A landscape with many valleys, sampled at points; each row gives a point and its height.
From any point a ball takes the steepest step (drop divided by distance) to one of its 2 nearest points. It stops when none of these is lower. Distance is the straight distance between rows; heights are no part of it.
<546>: [  18   23    7  -38    2  -18   23  -27  -27   -3  -30 -113  -71    8
   24   -6  -17    5    5  -53]  height 5.69
<644>: [ 14 -11 -15 -41 -33  -5   6 -33  46  -7   7   3  -7  27  30  25 -44 -14
 -21  -8]  height 2.22
<230>: [ 13 -10   6 -24 -47  -4   9   3 -16  20 -15 -24 -13 -44  21  -6 -72  22
  -6   8]  height 4.21
<962>: [-18 -31 -48  26 -25 -64 -32  14 -20 -16  32   4 -11  -5 -36  19  -5 -45
 -39  37]  height 5.35
<816>: [-24 -59  10  49  10  -3 -12 -18  18   0  10  68   6   7 -31 -31  18  -2
  18  66]  height 4.17
<176>: [  3  18  21 -30  34  10   3 -12  16  -5 -13 -28  64  20 -28  -5  89  33
  36 -32]  height 5.20
<608>: [  9  17  -6  20  62   2  -9  -1  40 -13  -9 -18 -26 -33 -63   2 -60  18
   3  -8]  height 2.88
<750>: [ 15  18  -3   5 -30  10  16  63   9 -11 -22   0  26 -22  37 -21 -19  38
  -5 -30]  height 3.28
<1002>: [  6 -24 -26  23  11 -21   7 -31  55  31   3  27  18  12  12 -15 -65 -45
  10  26]  height 5.37
<427>: [-34  25  23 -19  11  14  27  20 -30  32 -44  -4  54  24 -23 -22  34 -51
  22  13]  height 6.06
<79>: [ -5 -47  -5  46   7 -38  14 -69  12 -23  38  14 -39   5  41 -23  -1 -19
 -19  24]  height 5.94
<778>: [ -9 -31 -52  41  12 -46  28 -54 -20 -10   3  -4 -51  13  -1 -29 -10 -32
 -16  54]  height 6.17
<984>: [ 25  50 -17 -52 -41  -6 -15   8  65  20 -26 -14  93  13   5  26  15 -18
  10 -39]  height 4.43
<549>: [-23 -18 -19  19  10 -21 -24  34 -22 -10  -5  -2  -3 -45 -72   8 -21 -10
 -26  29]  height 5.67
<132>: [-26  -5 -22  38  -7  33  13  46 -20 -45  14  33 -20  10 -11   8  61  52
 -24   5]  height 5.80
<459>: [-12 -23 -20  45  -7 -22  18   9  12  32  46  49   2   9 -62 -36  23 -45
  19   2]  height 4.75
<913>: [  0 -46  -5  14   0   7 -10 -33  56 -13  15  34 -15  -4  37  43 -26   9
 -32  17]  height 2.99
<988>: [ 18  42  24  -1  79  22 -33  -3  -3  -8 -31 -23 -32 -24 -17 -27 -79  14
  26  20]  height 2.15
<275>: [ 15 -41  38 -29 -30  13  -4  10  13  26  14  46  47 -46  22 -19  -4  32
  30  17]  height 5.45
<239>: [ 39 -27 -33  30 -18 -49   1  39   7 -19  49  -2   6 -25  20 -12   0  -1
 -26 -27]  height 4.33
<439>: [-14  10 -13  26 -28 -30  18  10 -30 -35  58 -31 -56 -21 -19   0  69   3
   8 -43]  height 5.01
<798>: [-19 -55   2  -3 -51  -7  12  19  21  36  10  11  16 -19 -33  26 -49 -26
  -9  10]  height 5.38
<819>: [ 13   6  30  -3 -21 -18   1  49 -24   1   2 -35  24 -34  15 -26  37  34
  -5 -30]  height 3.84
<339>: [ -8  -8  -6 -26 -51  12  12  30 -16  20  -8  59  24  18   5 -22   8   7
 -17  45]  height 2.02
<710>: [ -5  29  36 -14  27  21 -49   4  29 -16 -18 -24   8 -15   9  51 -42  20
 -14 -17]  height 2.87
<746>: [ 26  -3   6 -17  13 -11  12 -33 -59 -14 -23 -62 -65   2 -12   0 -45  16
 -18  -5]  height 5.18
<1041>: [ -1 -20  15  -4  19   8 -79   3  54  35  10   5  47 -27 -12  38 -29 -28
  28  -3]  height 6.53
<196>: [-25  -3   2  -4 -38 -19  56  28 -27  57   5   6  32   9 -20 -21  20 -55
  32  -1]  height 6.42
<873>: [ 39  32  -6 -38 -61  -6  -4 -34  35  19 -10 -42 -19 -11  52  36 -80   6
 -25 -34]  height 3.10
<31>: [-14  55  -3  12 -47 -28  50  55 -12 -14  -6 -48  -2  11 -61 -43  65  21
  10 -47]  height 5.89
<533>: [-22  16  15 -19 -16  33  17  17  72  10 -30  13  37  -2 -35  32  16  46
 -10 -38]  height 3.50
<1006>: [  2 -18  23 -22  16 -17 -26   6   7  48   3 -20  43   6  12  13 -46 -69
  29  -1]  height 6.19
<666>: [  3 -67 -27 -18   0 -16 -33 -53  16  -8   9  46 -14   1  -2  18 -24  27
 -22  62]  height 3.53
<291>: [ 47 -13 -23 -35  32 -13 -32 -69  -2 -21  30  -2 -19  27  64  24  -9 -25
   2 -10]  height 3.00
<327>: [-10  32  13  13   8  -7  37  30   9   6 -37 -47  58   8 -37 -53  66  25
  17 -44]  height 5.58
<264>: [-34  -3  15 -27 -18  51   7   8   4  28 -17  63  20  17 -29  15 -32   4
 -11  42]  height 2.78
<403>: [  0 -29 -53  37  18 -55   6 -42   6 -24  -4  45 -16  61  17 -50   1 -52
 -21  57]  height 6.40
<509>: [-32 -28 -53  44 -14 -57 -26 -16   2 -23 -15  57 -27  52 -49 -20  18 -55
 -36  85]  height 6.62
<664>: [  3  -6 -35  29  25  23   6  45  13   2  14  61  28  40  -3  -7  37 -18
   2  10]  height 5.05
<1037>: [  1 -31 -14 -12 -40 -15 -18  44 -16  19   1  17  10 -17 -62  -2 -36  32
 -16  14]  height 5.65
<987>: [ 18   4 -21 -39 -79  -5  43  53  -3  16 -18  12  21   1   0 -31  -8  34
  -8   4]  height 2.70
<1036>: [ 24 -33  -2 -14  31  -6 -40 -28 -40 -17  19 -18 -11  -5  17  21  -4  19
  -2   0]  height 3.78
<225>: [ 23  27  11 -17  18  11 -22  58 -55 -21 -19 -29  37  15  72 -10 -12 -15
 -20   1]  height 4.77
<787>: [ 69  37  -4 -45   5  -7 -46 -40   5  -1   8  26  16  32  85   3 -21 -27
  -5   8]  height 2.01
<776>: [-26  -3  15  51  28  16  34   8   7 -18  20 -19 -30 -20 -56  38  26   9
  -6 -26]  height 3.93
<280>: [ 26  38  22 -25 -35  -4  12   3  24   9 -10 -40 -43 -36  50 -29 -65  20
   5 -34]  height 3.74
<512>: [ -7  -9   3 -12 -16  14   0 -21 -23 -11  40  29   1  14  24  20  66   2
   9   0]  height 4.57
<999>: [ 12  -9  20  18  30  24  42   2   3  24  -9  17  -1  -9 -22 -74  -8   7
  50  10]  height 3.99
<354>: [-16 -10  15  30  29   8  15  24   4 -27  21 -33   9  -8   1  77  47  -6
 -22 -48]  height 4.45
<538>: [ 17  72  16   6  20  12  -8  16  10   0 -35 -22  56   1  90 -21 -27  -9
 -12  -7]  height 3.89
<641>: [ 15  41  -1  14  39  11 -38 -48  24  14  -9  13 -26 -38  52 -24 -73  -2
  -2  27]  height 4.60
<744>: [ 12 -13 -19 -15  -8  -2 -14  45 -86 -26 -13 -17  -2  12  21 -25 -25  -1
 -14  21]  height 5.40
<991>: [-14   4  20 -18  16  36 -24  38   4 -18 -28 -18  17  -5  10  67  10  20
 -55   2]  height 1.66
<172>: [ 17 -23   3 -47  -8   3 -23 -25   9   4  18   9  35  33  32  56  46 -16
  15 -32]  height 4.96
<393>: [  0  62   9 -33 -15   2 -37  21 101   7 -35  -5  59 -12  -9  27   6  26
   5 -57]  height 4.00
<487>: [-22 -12  37  20  12  17 -16   4  21  22 -18 -27   0 -50 -40  59 -52 -10
 -10 -13]  height 3.59
<977>: [-51  -8   8  15 -31  26  -8  20  11  20  -3  47  -5   6 -84  26  12 -13
 -18  10]  height 3.45
<915>: [-17 -19   4  28  36  10  44  14  37  19  33  35  26 -10 -40 -26  18 -10
  52 -31]  height 4.39
<294>: [ 19 -11  34 -19 -37  -9  39   7 -31 -15  11 -37  -7 -15   6 -13  82  42
  44 -51]  height 4.28
<233>: [ -8 -56 -15  23 -26  -1 -30 -33 -19  -6  16  68 -16 -19 -36 -27 -16  36
  -1  75]  height 3.90
<926>: [-43  28  21   9 -36  10  10  24 -26 -50  15   1 -21   3 -32  55  78  34
 -25  -5]  height 6.02
<1007>: [ 22 -27  33 -28 -25  31  25 -18 -14   2   7   9 -11 -22  55 -11   4  37
  33  15]  height 5.19
<483>: [-51  43   6  19  37  29  27  38 -19  10 -48 -29  44  29 -11  13  -4 -30
 -12  -7]  height 5.49
<686>: [  5 -41 -18  -4  37 -18 -43 -48 -30  -4   3  -4 -12  17 -11  31 -28 -46
  -8  39]  height 4.41
<36>: [ 42 -14 -31 -52  31 -22 -30 -10 -38 -36  21  -4  11  10  -7 -12  39  44
  12  14]  height 4.32
<665>: [-55 -11  10  56   2   4 -24 -45 -42 -20  39   4 -43   5 -12  63  28 -24
 -30  36]  height 5.36
<998>: [ -7 -51 -12  34 -13 -21  19  13  65  35  37  45  19 -16 -20 -18 -31 -44
  -1  12]  height 5.08
<131>: [ 26  21   4 -24  46   4  12 -17 -26  31 -55 -37  -1 -18 -17 -46 -53   2
  51   8]  height 2.79
<747>: [ 25  10   0 -26  -1   2   7  -5  46  12   2   5  72  11  39  20  45   7
  20 -53]  height 4.84
<529>: [ -6  16 -46  19 -50 -32  17 -13 -10 -34  66 -23 -54  -5 -53  50  39 -11
 -19 -31]  height 5.26
<801>: [ 38  68  -7 -35  22  -1 -11  -4  31  22 -21   1  15  30  92  -5 -17 -30
  26 -20]  height 3.02
<87>: [ -5   8 -24  -3 -49 -26 -31 -28 -24   5  59  31 -25  16 -30  18  66 -26
  42  13]  height 4.18
<919>: [ -9  19 -17  24  53  10   1  70  -9 -38   9  31  20  14  -7   7  35  32
 -34  -6]  height 5.50
<146>: [ 26  19 -24  14  -1  -1  12  36  38 -29  24  12   8   8  53 -20 -18   6
 -31 -34]  height 3.83
<707>: [ 25  29   0 -15  14   3  16  13  18 -28 -40 -79 -44 -14  26 -14  18  18
  -4 -71]  height 6.14
<572>: [ -9 -31  35  -4  -3  52   0 -44 -18 -20   3  24 -28   9  24  24  23  50
  19   1]  height 4.91
<827>: [-13 -24 -25  46  20  -9   8 -57 -22 -35  52   1 -74  20   6  30  25 -11
 -23   5]  height 5.68
<221>: [-28  -2  48 -20 -29  36  -3  16  26   3 -14  -3  39   3  23  41  25  49
 -13 -13]  height 2.89
<337>: [ 15 -32  -3  -9  25 -21 -65 -22  23  44 -20  25  40  -4   8 -25 -65 -76
  14  44]  height 5.76
<821>: [ 38   1  -8 -23  10  -4 -35  -2  34  33   2  52  30 -35  29 -36 -36  21
  15  14]  height 5.22
<706>: [-13 -22  -5  35  30   1  27 -14   9 -11   6 -39 -62 -17 -61  -2 -29  -4
   1   2]  height 3.42
<226>: [ 31  23 -23 -46 -19  20  -3  25 -52 -28 -37   5  -3  38  34 -18  -4  43
 -24  23]  height 5.81
<1028>: [ 15 -17 -19  25  -1 -39  32  -3   4 -20  47 -20 -51 -14   5 -22   7  -2
  -4 -49]  height 4.70
<934>: [-37  25  20  23 -53  13  52  35 -28   0  -6 -27  -8 -16 -16  22  68  24
 -33 -34]  height 6.25
<428>: [  1  71  32  22  16  22  -9 -28  30  10 -28 -20 -51 -47  38 -32 -53  26
  11 -11]  height 4.20
<178>: [ 37  40  19 -24  -4  16 -62 -65  30  20   2  51 -11 -54  37 -44 -54  16
  34  31]  height 4.92
<39>: [ -8  34   0  -7  -5 -20  57  56  -2 -12 -51 -86 -38   6 -22 -41  40  23
  -2 -49]  height 6.18
<597>: [-10   5  23  -8 -21   9  -2  19 -25 -11 -42 -53 -24 -12  -4   8 -40  32
 -34   2]  height 4.69
<303>: [ 33   2 -26 -35  64   8   2   4 -15 -23  16   6  23  35   0 -20  68  31
  43 -30]  height 4.76
<297>: [-35   6   2 -14 -59 -11 -13   3 -23  21  30  38   4 -11 -71  31  43   1
  35  17]  height 3.88
<694>: [-17  22  20  12  62  41  23 -20   2   0 -24 -11  -3  38  -2  43 -17 -30
  -3   2]  height 4.73
<447>: [-26 -22 -22  50  18  16  10  -6  10   1  30  86 -18  53  -7 -30  30 -22
 -28  44]  height 4.58
<362>: [-37 -31 -28  27   6  -9 -53 -18 -36 -11   6  13 -14  33 -45  42  11 -41
 -33  58]  height 4.94
<163>: [-14  12  50 -16  34  32  13 -39 -52  43 -51 -44  -2 -10  19 -23 -21   5
  42  11]  height 1.81
<947>: [-36   7  25  26  27  25  45 -25 -48  -2   2  -5  -4  40  42   6  19 -48
  -5  -9]  height 3.91
<773>: [ 26  39  16  -2  19   6  17  47 -26  24 -34 -24  24 -21  -7 -86 -18   3
  42   4]  height 3.47
<971>: [-13 -17  38  -7  16  23  35 -45 -60  17  -5 -38 -39  11  29   2  16 -23
  31  -6]  height 3.01

Where does a ball stop that starts at each point below?
<196> -> <163>
<926> -> <644>
<778> -> <1036>
<934> -> <1036>
<39> -> <1036>

Call two points neighbours if one is among the 2 nearest of the other. Go from one point of each pair to the other, from neighbour to neighbour, staying as low as possible. Name the highest point that can't be avoided.
<644>, <512> -> <275>
<750>, <991> -> <172>
<787>, <998> -> <549>
<988>, <163> -> <131>
